Points on a hilly landscape, in no order, each with its height.
From any point a climber steps to the highest of the 2 points nearest to it. It stops when none of these is higher. Distance is the straight distance between rows; heights are no part of it.
(710): [124  99 139  50 129 124 132 130 136  88 138 165 145 118 122 128 160  72
 108 161 147 122 100 142 171  87 139 179 140 140  96  88  90 125 122 106
  86  81 147  81 102 129 155 193 142  95 138 103 162 135 123 143 150 145
 132 121]  height 644
(1141): [ 87 124 158 151  60 152  90  96 105 108 129 129 167 122 120 126 108 139
 137 106 130 143 113 155 125 106 153 125  88 107 147  81  75 123 119 118
 141 135 155 119 101 129 155  83 133 129 103 109 108 142 116  93 122 157
 160 134]  height 341
(1259): [201 109 133  86 157 113 158 116 131 131 123 105  87 179 113 158 158 140
  86 105 124 118 146 125  94 150 103 174 145 148 115 160 164 150 133 110
 154 144 119 117 156 108  97 207  85 122 159 150 158 136 146 121 111  85
  73  95]  height 121
(858): [131 100 147 119  72 135 143 131 130 136 148 119 116 126 111 137 142 118
 115  79 127  92  73 150 104 123 115 171 143 166 120  98 145 119 144 132
 140 127  72 129  97 109 144 163 108 126 122 111 102 185 168 128 151  85
 111 157]  height 240
(125): [117 139 127 162 116 159 129 130 157 151 110 126 157 142 145 102 117 128
 146 134 114 141 114 119  97 203 153  74 148 121 138 156 131  67 146 119
 145 133 122 120 129 154 123  88 157 132  94 104 121 119 108 129 126 119
 130 168]  height 214
(178): [100 103 152  98  81 100 114 132 124 110 134 141 135 100 124 142 140  97
  99 120 125  94  69 139 159  65 138 180 120 142 112  85  96 166 108  89
  89 104 144 113  98 102 169 169 127 119 132 120 117 153 158  99 151 138
 176 119]  height 744
(23): [160 101 163 101  88 127 169 105 139 127 150 112 109 148 136 153 140  96
  97  84 132 174  93 173 112 155 116 182 135 140 108  80 127 117 155 126
 140  92  88 143 111 105 145 124 140 120 108  92 103 129 134 136 140 106
 107 136]  height 209
(802): [188  77  95 175 113 109 118 144 124 150 133 116 150 130 138 118 131 118
 148  96 125 126 101 128 139 152 130 139 147 144 162 195 170 129 148  93
  94 145 122 143 166  77 106 136 168 161 181 124  87 120 132  96 102 128
 121 132]  height 379
(811): [185  95 151 157 153  98 100 131 122 146 120 174 109 176 141 120 138  78
 136 187 108 128 147  74 177 122 160 102  96  94 151 178 143 111 164  92
 152 175 162 113 129 109 139  91 139 162 186 147 154 183 105  90 153 156
  64 136]  height 161
(422): [166 107  96 106 164 108 127  86 108  94 153 113 121 111 112 161 141 123
 117 108 172 151 126 160 123 113  96 193 115 117 140 125  92 185 102 136
 106 126 160 149 143  83 111 127 132 125 134 118  87  93 128 109  99 159
 119  89]  height 63
(1242): [195 114 119 159 120 131 117 114  97 137 132 122 122 131 118 116 118  99
 153 118  89 127 115 102 147 145 137 108 127 144 146 150 146 106 153 125
 125 185 113 140 128 101 107 108 146 127 169 133  74 139 118 113 117 124
 124 162]  height 422
(1156): [106 139 137  84 131 141 124 143 120 114 134  95 121  78  83 147 136 185
 135 106 182  76 136 158  88  84 109 183 123 143  80 104  85 187  70 108
 107 108 144 110 136 130 122 217  88 124 134 122 118 135 165 128 135 129
 141  83]  height 155
(76): [113 142 104 141 167 149 136 138 159 131  88 100 176 167 148 136 109 135
 129 122 147 126 140 128 129 148 115 120 190 133 156 201 151 145 112 118
  83  94 173 105 142 113  94 144 164 130 122 140 139  48 116 146  96 159
 142 102]  height 304
(983): [129 130 117 102 131 102 147 129 125  97 169 172 110 113 152 124 143  87
  97 126 117 168  96 164 181  63 115 141 104 102 117  85  94 164  97 147
 107  74 158 154  80  96 162 107 138 104 158 141 122 113 128 131 142 173
 131 108]  height 490
(1132): [164 136 112 186 133 138 122 145 109 160 144 137 134 144 111 121 114 149
 130 111 127 121 151  89 142 164  96  82 142 111 161 165 144 108 141 159
 111 166 108 155 136  99  93 112 134 127 146 143 120 137 120 119 157 117
  98 152]  height 378
(1131): [126 165  98  87 172 104 145 151 120 124 160 141 129 146 151 123 144 171
  78 109 159 127 151 139 145  88  80 137 156  94 117 158 102 154  96 168
  80 106 115 143 126 130  91 160 113 105 117 164 173  69 121 175 160 134
 108 107]  height 358
(1238): [159 151  98 115 170 108 162 142 134 125 136 155  75 139 136 144 133 131
 123 130 117 121 151 126 120 132  97 142 181 155  97 138 172 145  98 160
 115 111  96 171 134 137 106 158 104 111 161 169 133 142 114 172 147  78
  92 114]  height 409
(372): [113 177 176 129 101 134 140 136 151 138 124 145 136 128 152 101 138  74
 167 145 106 122 131 107 155 100 144 104 111 165  80  97 140  93 124 127
 105 114  74 156 117 119 171 125 158 114 124 139 119 164  98 164 145 105
 165 189]  height 425
(99): [ 89 141 163 109 119 131 120 126 126 124  81 119 196 137 130 114 124 114
 160 149 120  75 151 100 117  78 165 118 102 139 121 150  92 145 126 106
 115 139 180  89 111 137 146 182 123 122 114 138 131 140 114 136  83 172
 194 135]  height 252
(92): [126 125  77 129 164 101 155 150 165 116 147 186  70 136 121 129 131  88
 127 165 117 144 130 123 129 158 113 124 188 118 102 125 168 151  99 135
 127  96 131 141 148 160 110  85 119 145 156 167 156 127 132 145 122 130
  82  77]  height 439
(709): [ 75 174 149 145  58 179 140 165 162 142 126 131 123 118 137 112 103 155
 149  94  94  95  69 136 101 119 150  88 124 175  99 111 113 116 120 118
 156 117 107 138  68 155 153  82 127 153 100 110 155 166 155 126 147  88
 153 168]  height 326
(1217): [ 88 159 112 132 105 159 136 137 105 116 134 101  78 103 115 100  99 141
 159 117  95  99  84 110  87 125 158 105 102 150 102 134 114 118 116  96
 180 176 147 113  96 192 134  61 123 144 153 121  96 145 154 112  99 112
 157 124]  height 442
(123): [109 134 172 127 145 120  89 101 121 110 115 102 166 123 128 127 147 127
 150 150 149 125 186 131 136  89 133 138  81 113 147 109 104 153 109 148
 119 120 164 129 147 132 150 138 126 132  79 130 139 112  89 127 103 171
 173 143]  height 221
(945): [107 160 141 132 171 135 146 155 161 157  71 112 156 172 168 121 119 115
 152 120 115 126 182  90 119 168 124  72 151 133 131 189 147 112 148 136
 103 120 149 115 130 130 109 149 129 123 112 164 163  98  80 157 119 134
 149 142]  height 272
(587): [130 157 137  87 192 149 145 104 130 133 128  72  93 119 134 148 148 150
 109 116 163 150 161 136  89 169 109 153 127 107  86 108 115 122 116 156
 139 132  88 138 169 174  98 134 127  90  92 118 135  63 113 149 110 133
 136 117]  height 384
(208): [164 139 141 177 139 158 121 131 129 175  94  66  96 169 122 133 135 163
 120 134 110 121 174  75 105 197 127  89 131 111 149 169 180  98 167 141
 187 163 116 147 182 144 103 107 102 133  97 141 158 113 123 120 111 117
  82 132]  height 231
(903): [100 166 117 192 122 144 107 129 132 131 155 150 103 114 128 100  84 142
 152 154 121 146 152  98 136 159 132  88 111  98 139 121 147 123 107 163
 157 127 114 173 129 157 145   9 126 164  94 169 131 152 131 122 139 123
 116 124]  height 665
(991): [160  94 171 106 101  66 113 112 144 123 113  86 147 128 146 143 120 120
 148 107 110 108 121 168 117  83 116 186 112 155 130 180 123 194 102  81
 109 103 179 109 155  59 134 187 100 156 164 127  94 113 149 111 110 145
 150  89]  height 602
(430): [169  92 141 138 128 122 104  85 107 130 154 122 121 158 142 138 132 115
  92 138 126 204 115 151 141 193 144 133 115  97 163 133 129  92 156 120
 172 148 134 137 142 118 110  55 162 124 103  85 110 103 126  97 116 147
  98 124]  height 327
(1183): [128 146 132  95 153 145 133 130 145 132 125 112 142  87  93 141 142 158
  97  95 191  90 153 171 120  73  75 179 133 134  90  76 106 166  79 151
  75  69 110 134 122  95 135 216 119 117 103 118 111 109 138 140 142 113
 125 101]  height 172
(593): [127 119 174  93 159 132 139  91 155  94 100 103  80 101 120 134 144  77
 153 154 120 132 135 119 108 111 141 166 100 173  83 113 143 158 113 111
 129 118 124 132 160 156 164 133 115 119 132 141 104 149  98 127  95 116
 170 123]  height 377
(410): [108 119 129  95 143 125 109 138 112 100 117 110 107  93 107 123 144 149
 140 148 130  72 129 114 102  73 132 139 122 137 107 149  93 185 101 102
 137 154 169  95 137 139 118 188  93 130 163 128 144 145 164 113 115 133
 134  96]  height 140
(38): [161  85 163  87  94 102 115  71  89 105 119  43 173 117 103 150 140 156
 137 104 137 154 141 143 115  99 122 180  55 132 162 160  74 142 173 107
 139 206 156 106 132  85 122 166 122 117 130  86  77  97 167  99  74 161
 164 117]  height 537
(1078): [ 51 154 133  92 126 132 164 143 162 105 139 161 118  86 129 133 132 103
 122 135 145 120  95 173 163  63 130 147 112 144  97  51 109 159  85 133
 107  53 123 145  79 124 179 104 148 132 125 113 128 120 117 135 134 142
 160  87]  height 540
(1056): [106 150 128 143 146 123 141 176 163 141 120 183 115 142 137 123 128 140
 122 172 143 111 166 105 155 156 124  59 170 108 119 136 157 107 145 157
  88 108 110 140 139 145 129 127 122 108 117 169 188 158 108 165 191 120
  86 131]  height 303
(1063): [ 90 128 174 128  77 129 139 116 109 145 121  57 140 109 123 124 100 146
 158  78 108 127  72 142  82 127 129 130 104 178  99  97 131 131 115 122
 127 133  90 147  99 120 134 107 120 135 100  96  78 133 141 134 109  96
 188 159]  height 245
(1029): [107 158  76 134 111 189 113 131 109 108 132 127 103  90 140  84 108 136
 158 141  83 148  37 129 125 164 176  93 100 140 118  99 110  98  99 110
 152 163 134 155  85 187 133  10 174 118 132 103  87 131 117 126 111 127
 166 135]  height 492
(543): [171 135 148 141 138 128 125  68 103 124 123  80 108 120 111 144 146 164
 104  98 168 189 164 119 108 163 106 184 114 116 139  98 121 113 140 154
 155 156  85 155 179 125 115 125 120  97  88 127  76  88 119 120 108 123
 107 127]  height 408
(1054): [135 120 146  63 167 125 128  71 127  88 132 173  45 131 146 142 151  50
 101 185 122 143 126 118 166  72 148 151  85 103  84  76 118 133 127 119
 153 119 136 164 127 177 154 100 125 113 141 138 135 147 105 111 139 144
 117 113]  height 534
(1193): [109 143  98  99 143  80 122 142 142 102 174 205 132 139 155 140 118  97
 115 159 131 143 128 153 176  64 118 112 124  89 143 120 102 136 125 152
 116  81 160 127 110 139 131  91 129 131 129 162 173 125 116 137 175 175
 122  99]  height 448
(22): [112 134  63 183 116 163 124 177 117 161 135 144 187 113 106 101  95 161
 133 102 137  67 129 107 142 163 123  82 174 131 152 177 143 104 149 142
  99 130 104 122 111  99 121 153 144 124 156 134 149 137 142 115 160  97
 114 152]  height 328
(454): [144 173  82 132 208 118 123 136 132 131 131 127 149 130 122 134 118 149
  85 113 170 155 206 145 126 125  75 125 148 102 132 174 126 152 102 182
  70 100 121 170 169  92  83 151 121 131 109 165 138  61  99 137 125 153
 126  93]  height 394
(1094): [132  94 111 147  94 102 150 181 135 140 157 204  96 128 114 142 118 124
 127 137 121  61 107 114 148 101 134 140 150 123 131  99 163 133 137 124
 131 117 130 112 108 120 145 146 109 153 169 154 152 215 163 108 169 104
  67 116]  height 80
(1089): [ 98 135  82 141 152 164 129 148 149 112 120 168 140  80 100 119 115 138
 137 137 163 110 113 135 142 137 127 107 169 135 130  74 100 123 109 139
  68  80 113  93 114 153 141 155 163  94 126 110 144 103 124 144 113 129
 142 114]  height 318
(64): [194 145 134 125 148  98 145 130 101 152 126 105 110 170 159 139 148 114
 131 112  97 140 155  71 152 141 102 109 119 168 119 220 174  79 166 115
 131 199  97 154 145 129 104 169 115 105 187 153 123 117 114 147 126  88
  98 158]  height 482
(642): [ 91 142 101 171 124 133 120 169 148 130 135 191 112 101 163  95  93 100
 183 156  84 112  89 115 142 116 153  77 137 140 126 144 138 112  93 114
 122 126 124 135  96 135 143  51 143 162 169 159 132 170 134 129 142 115
 122 137]  height 603
(1236): [118 154 142  96 146 149 126 111 113 130 126  84 153 140 112 116 150 141
 113 119 157 147 157 108 124 134 137 107 119 109 109 108 102  87 157 144
 120 145 107 122 128 175 107 165 141  70  86 126 145  91  97 149 140 154
 145 163]  height 424
(860): [140 125 160 100 116 116 163 116 156 162 121  68 133 163 125 155 157 172
  85  79 128 125 154 150  70 159  81 146 151 159 134 140 153 141 167 139
 176 126 117 130 140 112  99 176  83 119 100 134 143 107 147 147 127  93
  89 140]  height 137
(794): [138 130 126 102 170 105 150 141 150 131 134 187  83 163 141 131 119  88
 148 197 115 132 151  90 142  95 145  89 136  93 118 147 152 147 144 112
 152 132 145 132 149 166 136  95 100 145 145 181 186 149 124 129 139 139
  68  92]  height 467
(299): [162 114 133 154 123 141  92  72  77 131 143  59 155 109 101 155 102 169
 102 103 166 181 160 131 136 145 128 169  88  83 183  89 103 113 165 146
 151 164 121 151 138 103 131 103 137 131  95  98  80  95 123  99 112 151
 151 126]  height 452
(742): [179 103 163  81 119 119 116  84  84 112 107  67 134 113  98 144 150 119
 147 141 134 112 154 140 109  92 123 171  68 151 130 155 115 147 152  86
 146 181 137 130 145  85 120 191 120 110 162 114  86 162 126 109 100 134
 156 139]  height 596
(1198): [ 92 179  86 125 143 115 131 167 102 133 152 120 177 160 149 106 114 169
 136 107 153 113 150 119 153  68 102  98 125 116 131 164 101 120 123 153
 102 136 157 132  99 142 100 141 109 111 115 177 137  93 127 164 145 156
 143 143]  height 322
(278): [ 97 148 151 173 106 156 129 121 143 143  77  66 200 130 126 108 116 143
 152 106 108 118 149 119  88 181 147  94 122 134 121 123 124  97 147 132
 134 129 112 104 139 112 134 124 135 123  85 124  98 111 116 127 118 103
 185 163]  height 248
(413): [ 85 135 163 132  56 141 141 159 145 150 128 105 120  95 132 124 116 125
 118  60 111  91  44 159  87 126 127 138 141 159  93  63 137 126 110 121
 141  93  72 152  92 133 163 116 137 151 117  84 117 164 168 123 131  87
 168 162]  height 281
(572): [200  72 153 137 120 108 137  93 134 138 105 155 116 162 130 163 162  74
 100 172 112 170 136 132 144 182 137 168 111 125 170 115 177  99 176  96
 146 127 135 105 156  82 143 135 140 134 134 103 131 141 103  95 111 108
  71 135]  height 163
(133): [133 134 128 129 145 103 145 142 172 144 105 133 124 132 129 147 149 129
 104 138 128  75 188 123 143 119  87 150 175 145 100 129 170 158 113 150
  81  79  88 153 138 101 140 215  93 110 126 167 172 155 115 162 165  67
  83 138]  height 374
(565): [117 125 157 113 111 144 125  99 122  99 122 115  98 119 137 123 127  89
 152 162  93 134 106 106 112 119 166 126 116 144 109 120 129 131 141  87
 154 144 175 102 136 179 147 102 124 130 133 107 108 143 107 113  79 127
 158 133]  height 405
(194): [ 76 135  98 145  78 108 125 183 101 138 135 121  96  73 134 114 101 158
 150  91  98 107  76 150 107  90 124 142 126 162 107 117 124 165  74 121
 117 112 131 163 111 107 130 125 120 164 183 114  76 132 165 130 102 121
 173 111]  height 556
(62): [168 113 108 154 184 136 116 108 107  99 116 163 114 109 113 126 139  90
 135 177 143 124 149 111 178 128 143 123 148 115 128 125 139  90 128 142
  81 143  95 146 166 117 131 166 183  86 164 148 122 131  88 122 127 152
 129 140]  height 539
(60): [106 173  95 189 129 155 112 134 157 138 163 165  80 106 153  95  97 125
 152 181 108 177 137 131 134 196 146  65 116  65 138  92 153  80 110 160
 164 113 111 151 127 196 111   4 146 131  63 121 156 112 126 139 168 131
 102 124]  height 588
(172): [ 54 137  80 173 117 204 127 134 135 121 112 173 154  95  94  98  95 138
 171 156 143 106 116 138 145 163 171 100 151 133 146  50 100  83 101 125
 116  94 101  80 104 171 149 106 168 117 110  83 126 145 123 117 121 124
 175 121]  height 280
(154): [130 109  90 132 132 114 162 148 162 148 148 167 134 131 148 130 112 124
  96  96 127 144  86 158 110 185  97 126 221 146 142 129 155 116 124 163
 106  84 101 132 125 130 113 135 127 134 119 125 159 103 128 140 147 106
  97 147]  height 241
(70): [ 79 113 161 142  99 131 145 146 173 100 131 187 113  87 135 138 118 100
 146 152 118 116  79 150 128  99 159 122 154 150 116  74 128 138 109 118
 110  79 143 116 113 131 181  92 130 164 118 109 151 167 138 134 137 117
 151 116]  height 601
(316): [121 115 123 111  92 110 121 146 103 135 131  77 183 113 134 150 110 206
 117  45 150 113 102 174  83 100  84 194 141 158 126 147 110 172  87 116
  92 114 126 128 134  62 108 179 112 155 140 103  72 102 168 118 124 120
 169 107]  height 187
(1076): [123 160  87 159 201 126 114 144  92 141 137  90 133  91 124 129  94 142
 124 123 155 170 186 142 135 145 110 121 149 112 162 144 150 166 104 182
  99 120 129 176 185 118  79  87 140 143 131 158  77  49  95 152  95 167
 149  89]  height 435
(899): [ 97 170 122 147 204 148 115 117 147 137  90 116 146 138 138 122 132 127
 148 181 145 137 196  87 124 149 150  88 128 102 134 160 136  82 125 157
 127 115 148 112 177 171 122 106 147  94  77 150 158  85  85 160 120 160
 157 111]  height 243
(1102): [ 97 100 129 180 116 150  83 100 112 116 128 119 165  92  98 136 100 154
 124 112 182 158 162 146 148 148 134 141  99  71 167  65  95 125 125 147
 138  92 171 120 126 112 139 102 154 151  74 102 114 116 123  89 117 159
 149 118]  height 392
(1200): [160 112 148  84 147  99 137  76 158 116 124 189  56 167 149 137 156  59
 123 213  95 151 147  85 151 111 146 125  90 103 102 112 149 108 156 118
 177 166 134 114 161 174 134 103  92 131 153 157 183 172 108 113 142 143
  74 115]  height 497
(874): [108 139 141 114 153 145 158 122 155 125 102 118  93  93 105 137 144 105
 143 149 151 111 131 138 117 128 146 154 157 165  74  70 113 139 112 126
  97  91 104 110 145 157 146 167 134 104 117 122 119 118 101 151 114 115
 155 139]  height 351
(412): [ 77 101 128 117  74 112  94 148  89 124 121 137 125  90 107 137  91 150
 134 104 119  94  50 162 137  81 136 153  93 130 113  90  76 148 110  97
 112 110 138 147  98  95 154 150 133 130 177  69  96 166 158 108 110 146
 183  87]  height 636
(579): [144 107 147 108 105  96 129 153 153 125  97 106 173 123 159 126 133  88
 160 115  69  90  91 145 108 102 118 152 156 177 125 204 157 160 119  88
  91  95 148  90 129  94 131 188 142 133 171 128 134 133 158 143 108 124
 171 118]  height 541
(538): [132  89 117  94 107  98 135 134 123 114 136 183  75 124  98 148 122 110
  76 125 146  84  79 138 131  71 126 173 131 122 106  93 131 166 121 115
 153 140 148  79 128 147 143 146  79 138 171 145 158 194 183  90 150  98
  88  72]  height 95
(382): [ 85 127  71 181 131 188 141 140 121 146 114  85 130 100 114 115  90 185
 133  86 140 119 105 137  57 187 117 107 189 153 152 114 156 138 103 154
 131 115 121 133 153 140 109  93 132 175 109  90  93  77 135 102  89 125
 140 127]  height 436
(857): [205 109 110  93 185 102 107 122 105  98 134 121 136 127 126 135 161  88
 126 175 123 142 149 110 167 108 137 161 141 131 139 175 126 130 126 113
  93 159 152 124 158 114 110 198 149  87 191 132 134 112 107 124  98 155
 120 106]  height 599
(610): [162 112 152 150 129 129  95 118  90 127 144 122  99 147 115 132 152 130
 129 159 109 106 156  77 132 112 155 109  84  94 159 168 133 124 160  99
 185 214 157 101 128 138 126 132 113 164 158 140 146 170 142  69 113 127
  89 130]  height 182
(1192): [ 73 173 133 111 109 130 128 166 149 124 119 137 169 140 132 109 126 159
 152 122 114  81 138 103 115  79 145  90 128 146  93 163 118 136 128 123
 125 118 163  96  87 174 142 145  94 118 127 160 153 133 121 154 140 127
 175 151]  height 285
(527): [199  93 143  85 139 100 108 114 121 107 123  90 163 136 126 145 148 120
 145 124 138 127 124 115 137  98 113 176 109 162 144 195 117 170 139  74
 115 159 164  99 134  78 128 173 137 112 198 127 110  94 159  97 104 146
 144  94]  height 664
(247): [111 162  64 133 120 163 141 154 135 112 162 182  90  82 135  97 101 103
 163 165  98 128  45 126 164 138 179  87 122 129 118  96 127 127  95 109
 130 162 110 162  64 137 138  14 182 119 184 144  93 161 112 148 129 116
 142 118]  height 544
(1215): [138  78 117 149  54 123 109 133 105 114 153 161 152 124 113 130 111 156
  81  88 129 113  67 158 132 115 123 131 122 110 165 116  99 132 151 115
 147 137 153 114  74 103 135 108 123 161 156  90 133 163 167  82 144 112
  90 113]  height 25
(791): [117 107 123 162 132 114 140 171 147 156 131 198 139 161 142 128 124 121
 112 152 105 140 111 121 154 189 129  82 186 110 171 154 151 103 147 136
 128 105 119 117 125 113 109 119 131 146 102 137 186 140 119 140 169 127
  67 134]  height 273
(645): [130 106  74 163 103 118 119 142 122 130 178 164 101 114 141 130  90 135
 121 103 122 151  71 169 121 142 129 133 150 120 152 127 134 169  86 138
 144 122 149 134  95  97 114  39 145 181 154 107  85 140 146 106  98 139
 124 121]  height 535
(470): [183  90 173 118 152 104 153  87 138 127  86 105  95 162 137 147 164  63
 141 162  92 159 158 118 116 174 135 172  99 171 119 151 181 121 170  91
 154 132 110 128 171 103 112 169 136 130 141 140 116 149  94 135  99 115
 112 143]  height 144
(436): [105 151 110 112 148 105 128 176 155 152 119 155 150 140 147 130 137 152
 127 138 118  63 165  90 166  96 100  97 161 144 109 159 152 140 126 135
  76  96 144 125 120 134 144 184 106 110 133 199 195 163 120 166 182 110
  90 127]  height 338
(261): [ 78 147 109 131 155 167 143 139 137 132 102 103 191 156 120 138 128 156
 145  98 148 148 143 139  77 161 111 116 165 125 136 142 104 133 107 146
 114 105 163  63 128 130 116 152 156 125  79 101 134  58 132 130  76 147
 174 128]  height 274
(1248): [ 54 126 136 194  75 164  92 129 129 142  81 117 175 115 132 116  76 153
 166 133 127 100 126 140  88 148 161  94 115 123 136  94 107 112 135 115
 142 131 140  91 122 150 153 100 135 168  91  78 119 138 135  89 104 127
 192 149]  height 291
(185): [ 99 118  80 132 106 131 128 166 109 129 162 220 117 102 101 117 105 152
 127 151 152  91 104 123 152 114 137 108 170  90 137 104  88 137 126 131
 137 124 124 107  85 141 140 104 126 125 145 140 147 184 164 116 149 130
  97  91]  height 62
(198): [120 154 139 145 132 129 112  95 114 126 121 125 123 120 128 110 139 105
 146 149 126 169 160 104 158 115 146 102 117 119 121 118 145  93 128 148
 115 135  85 168 128 156 137 121 159  91 115 147 102 139  78 162 136 137
 150 164]  height 478
(887): [181 124 124  87 191  92 104 102 103  95 152 133 101 160 124 130 156 162
  84 146 168 160 190 133 155  87  93 159  87  73 149 148 104 141 131 170
 129 144 113 149 164 125  93 143  98 113 133 140 156 105 128 126 155 175
  86 104]  height 87
(1013): [181 103  99  96 150  93 143 140 113 118 144 170  66 163 100 142 153 125
  97 137 141  81 123  84 108 112 122 156 143 111 116 142 169 160 139 122
 158 170 144  81 150 136 111 169  76 141 173 153 162 161 173  95 131 110
  54  87]  height 108
(1028): [ 91 147  73 156 136 134 135 129 128 136 151 114 121 113 126 131 100 163
 130  87 138 164 128 146 104 150 108 129 157 117 144 122 141 157 114 154
 123 110 147 141 145 127 100  73 137 168 119 134  98  77 138 121 101 162
 137 117]  height 481
(851): [130 115 178  92  75 139 149 137 137 132 145 129 162 170 137 105 152  89
 116 117  94 131  67 133 129 136 137 112 125 146 104 146 116  82 161 102
 160 156 108 113  75 137 129 117 128 108 115  98 147 158 134 145 152 110
 139 176]  height 418
(429): [183 106 168  91 146  75 134  72 128 124 145 116  86 167 126 148 165 122
  83 151 152 197 190 146 140 108 116 167  71 105 121 128 124 129 152 142
 160 135 117 140 164 118 116 140 102 139 112 127 146 108 103 133 138 136
  92 130]  height 100
(440): [111 107 136  68 162 133 118 116 146  86 128 141 113 120 112 131 168  94
 126 181 138 124 132 126 157  85 162 150 114 109 113  80  91 123 138 109
 144 115 150 123 128 178 159 157 135  86 129 126 153 142 119 102 142 138
 117 119]  height 580
(268): [186 109 160 181 132 136 100 114 115 180  92 120 147 178 145 123 143  97
 132 164 107 174 144 104 146 205 161 100 111 108 173 175 165  89 160 116
 166 170 153 119 152 117 114  88 156 135 113  93 130 109 108 111 109 159
  72 142]  height 290
(726): [107 105 127 112 114 126 140 145 146 165 119  70 158 126 129 155 139 183
  89  58 135  85 126 177  75 145  74 169 166 160 121 151 143 170 137 135
 113 113 121 120 135  71 120 213  90 140 115 121 125 124 191 140 142  79
 129 120]  height 160
(607): [128 155 139 192 104 156  88 115  78 150 132 105 138 108 100 120  98 174
 135 108 120 150 157 118 129 145 140  93  72  95 157 106 126 115 133 156
 164 146  95 180 142 135 124  50 115 148 101 135  90 142 130 135 154 126
 116 160]  height 577
(687): [200 149  93  93 185 109 102 106  75 107 150  94  97 131 121 140 153 155
 121 107 153 146 167 125 137 104  90 163 100 111 142 173 101 159 117 157
 115 183 140 145 156 119  99 153 104 102 144 141  99  70 132 142 112 159
 113  97]  height 75
(624): [187 129 137  64 135  94 140 131 106 103 137 109 123 176 147 107 162 119
 101 141 103 129 128  96 145 100 116 124 114 128 108 186 128 101 170 102
 132 191 131 109 140 146  99 177 117  97 164 132 169 122 121 170 135 105
 100 141]  height 536
(612): [109 102  90 144 115 117 108 150  92 113 146 172 149 132 122 114 129 167
 125 113 136 114  88 114 139 112 134 114 159  99 168 147  83 141 128 117
 146 148 178  95  90 131 120 112 137 132 152 107 131 130 165 101 130 162
 138 116]  height 45
(576): [167 130 107 182 120 139  85  95  61 126 155  96  99  99 114 130 103 136
 104 125 135 176 135 136 145 131 143 131  70  90 170  94 115  96 129 158
 158 177 127 175 137 121 129  39 112 129 129 110  63 112 138 114 117 158
 140 124]  height 509
(964): [128 135 154  87 173 137 119 103 143 128 106 108 175 108 121 133 151 142
 116 140 174 130 218 151 131  92 103 160 101 120 103 115  70 148 108 135
  89  85 125 133 135 121 138 202 112 109  78 125 132 105 110 137 137 140
 141 131]  height 195
(117): [198 107 130 132  93 109 135  91  74 118 158 147 131 121 128 126 144  73
 138 117 109 183  99 118 186 125 126 160  84 158 138 107 140  95 157 110
 107 168  71 174 114  84 143 120 159 113 167 127  61 156 113 127 143  99
 128 172]  height 373
(362): [144 122 170 106  92 133 140  95 112 123 161 123 139 175 139 122 134 111
  95 104 104 201  95 130 118 177 125 107  95 108 127 142 103  72 174 133
 154 148 119 123 102 155 119  92 142 104  77  85 131  98 124 143 150 143
 137 173]  height 367
(984): [154 134 190  86 113  90 162 104 142 138 137 105 115 179 139 147 157 142
  77 100 143 152 176 140 127 122  92 169  94 127 113 117 132 121 153 146
 156 103  79 142 129  95 112 182  92 110  97 131 147 143 118 158 163 102
  77 172]  height 118
(241): [ 46 151  88 148 133 147 146 183 170 120 108 197 124  87 132 116  99 143
 174 162 129  73 106 140 134 125 158  93 183 158 133 104 136 114 100 129
 113  79 135 128 103 162 155  83 139 164 133 156 145 157 137 157 147 122
 153 101]  height 681
(634): [109 130  88 152  88  99 139 167 117 126 190 171  87  94 142 119 111 115
 118 108 101 138  58 166 120  86 124 118 106 134 103  85 142 170  89 140
 139 111 135 177  89 100 149  69 120 160 158 129 109 163 138 145 136 117
 125 120]  height 592
(869): [164 137 159 171 150 136 100 121 134 163  74  97 134 169 143 117 145 125
 126 186 120 159 188  75 143 217 168  77  96 110 161 170 195  82 175 134
 154 156 107 142 187 109  95 149 147 113  91 121 170 112  81 131 138 140
  94 152]  height 257
(1027): [ 71 169 150 149 166 148 118 138 183 129  93 147 144 133 147 109 128 124
 191 201 133 132 176 109 144 126 160  36 108 107 135 111 123  84 126 145
 115 107 135 118 144 186 147  72 141 132  73 163 166 139  93 177 141 147
 147 130]  height 217
(283): [135 125 116 172 134 102 143 152 151 145 123 149 172 137 146 122 112 115
 145 119 115 114 127 114 139 129 120  94 164 150 166 186 171 154 111 126
  85 101 165 128 144  91 131 123 162 167 151 161 120 107 124 126 128 156
 134 132]  height 337
(345): [153 120 153  94  83 122 135 126 106 116 144 111 177 151 128 122 154 129
 128 106 110 123  96 126 148 104 124 128 105 156 136 184 115 113 177  84
 145 202 141  86  91 146 115 170 116 113 150 113 120 129 153 138 131 112
 137 160]  height 477
(814): [ 71 161 168 163  77 159 131 147 166 132 103 140 148 107 143 108 119 130
 181 130 116 119 132 119 137 129 159  88  94 146 117  76 126  94 118 143
 142 112  78 134 113 150 174  92 133 136  92 117 136 182 115 144 160  99
 168 189]  height 375
(753): [100 126 107 139 132 154 154 152 172 140 103 138 115 124 137 111 112 139
 128 100 117 106  87 129  81 189 143  88 214 153 125 123 159 116 115 133
 144 110 100 121 122 158 128 119 123 147 109 108 166 119 145 142 133  90
 133 162]  height 213
(313): [ 78 158 118  79 163 141 167 144 164 140 111 117 169 175 147 125 130 140
 121  98 144 138 135 154 110 136 100 132 171 113 100 150 103 122  99 158
 106  69 163  83 112 173 117 153 120 111  75 147 171  61 146 175 125 122
 137 127]  height 244
(402): [155  55 151 134 115 120 155 107 155 125 129 126 118 157 136 157 127 110
  95 124 130 157 111 173  95 191 122 174 172 136 151 108 143 126 169 115
 142  84 111 101 148  92 126 157 144 148 104  88 143 119 120 105 112 104
  83 129]  height 185
(1046): [ 96 136 133  98 100 146 126 104 102 146 132  61 161 107 113 148 126 179
 132  62 155 133 125 149  85 127 113 144 119 142 120 103 103 143 125 129
 123 160 123 133 130 120 124 149 106 126 116  98  68  99 153 113 109 136
 183 131]  height 215
(502): [149 123 162 182 109 183  87 106 115 156 110  81 113 121 119 125 128 143
 147 132 109  97 163  88 104 178 146  98 111 112 148 139 153 110 159 112
 201 190 119 124 128 158 125 120 111 138  98 124 140 165 138  72 112  94
 101 150]  height 207

For each start below, name the point where the climber stops.
(753) -> (178)
(470) -> (241)
(172) -> (241)
(610) -> (624)
(125) -> (903)

Call two points neighbours if one is among the 2 nearest of the other. Go from one point of each pair to the other, from neighbour to neighbour, staying as high as possible. Name the lowest point that can't be avoided.
(903) / (527) -> (587)
(241) / (178) -> (1193)
(634) / (178) -> (194)
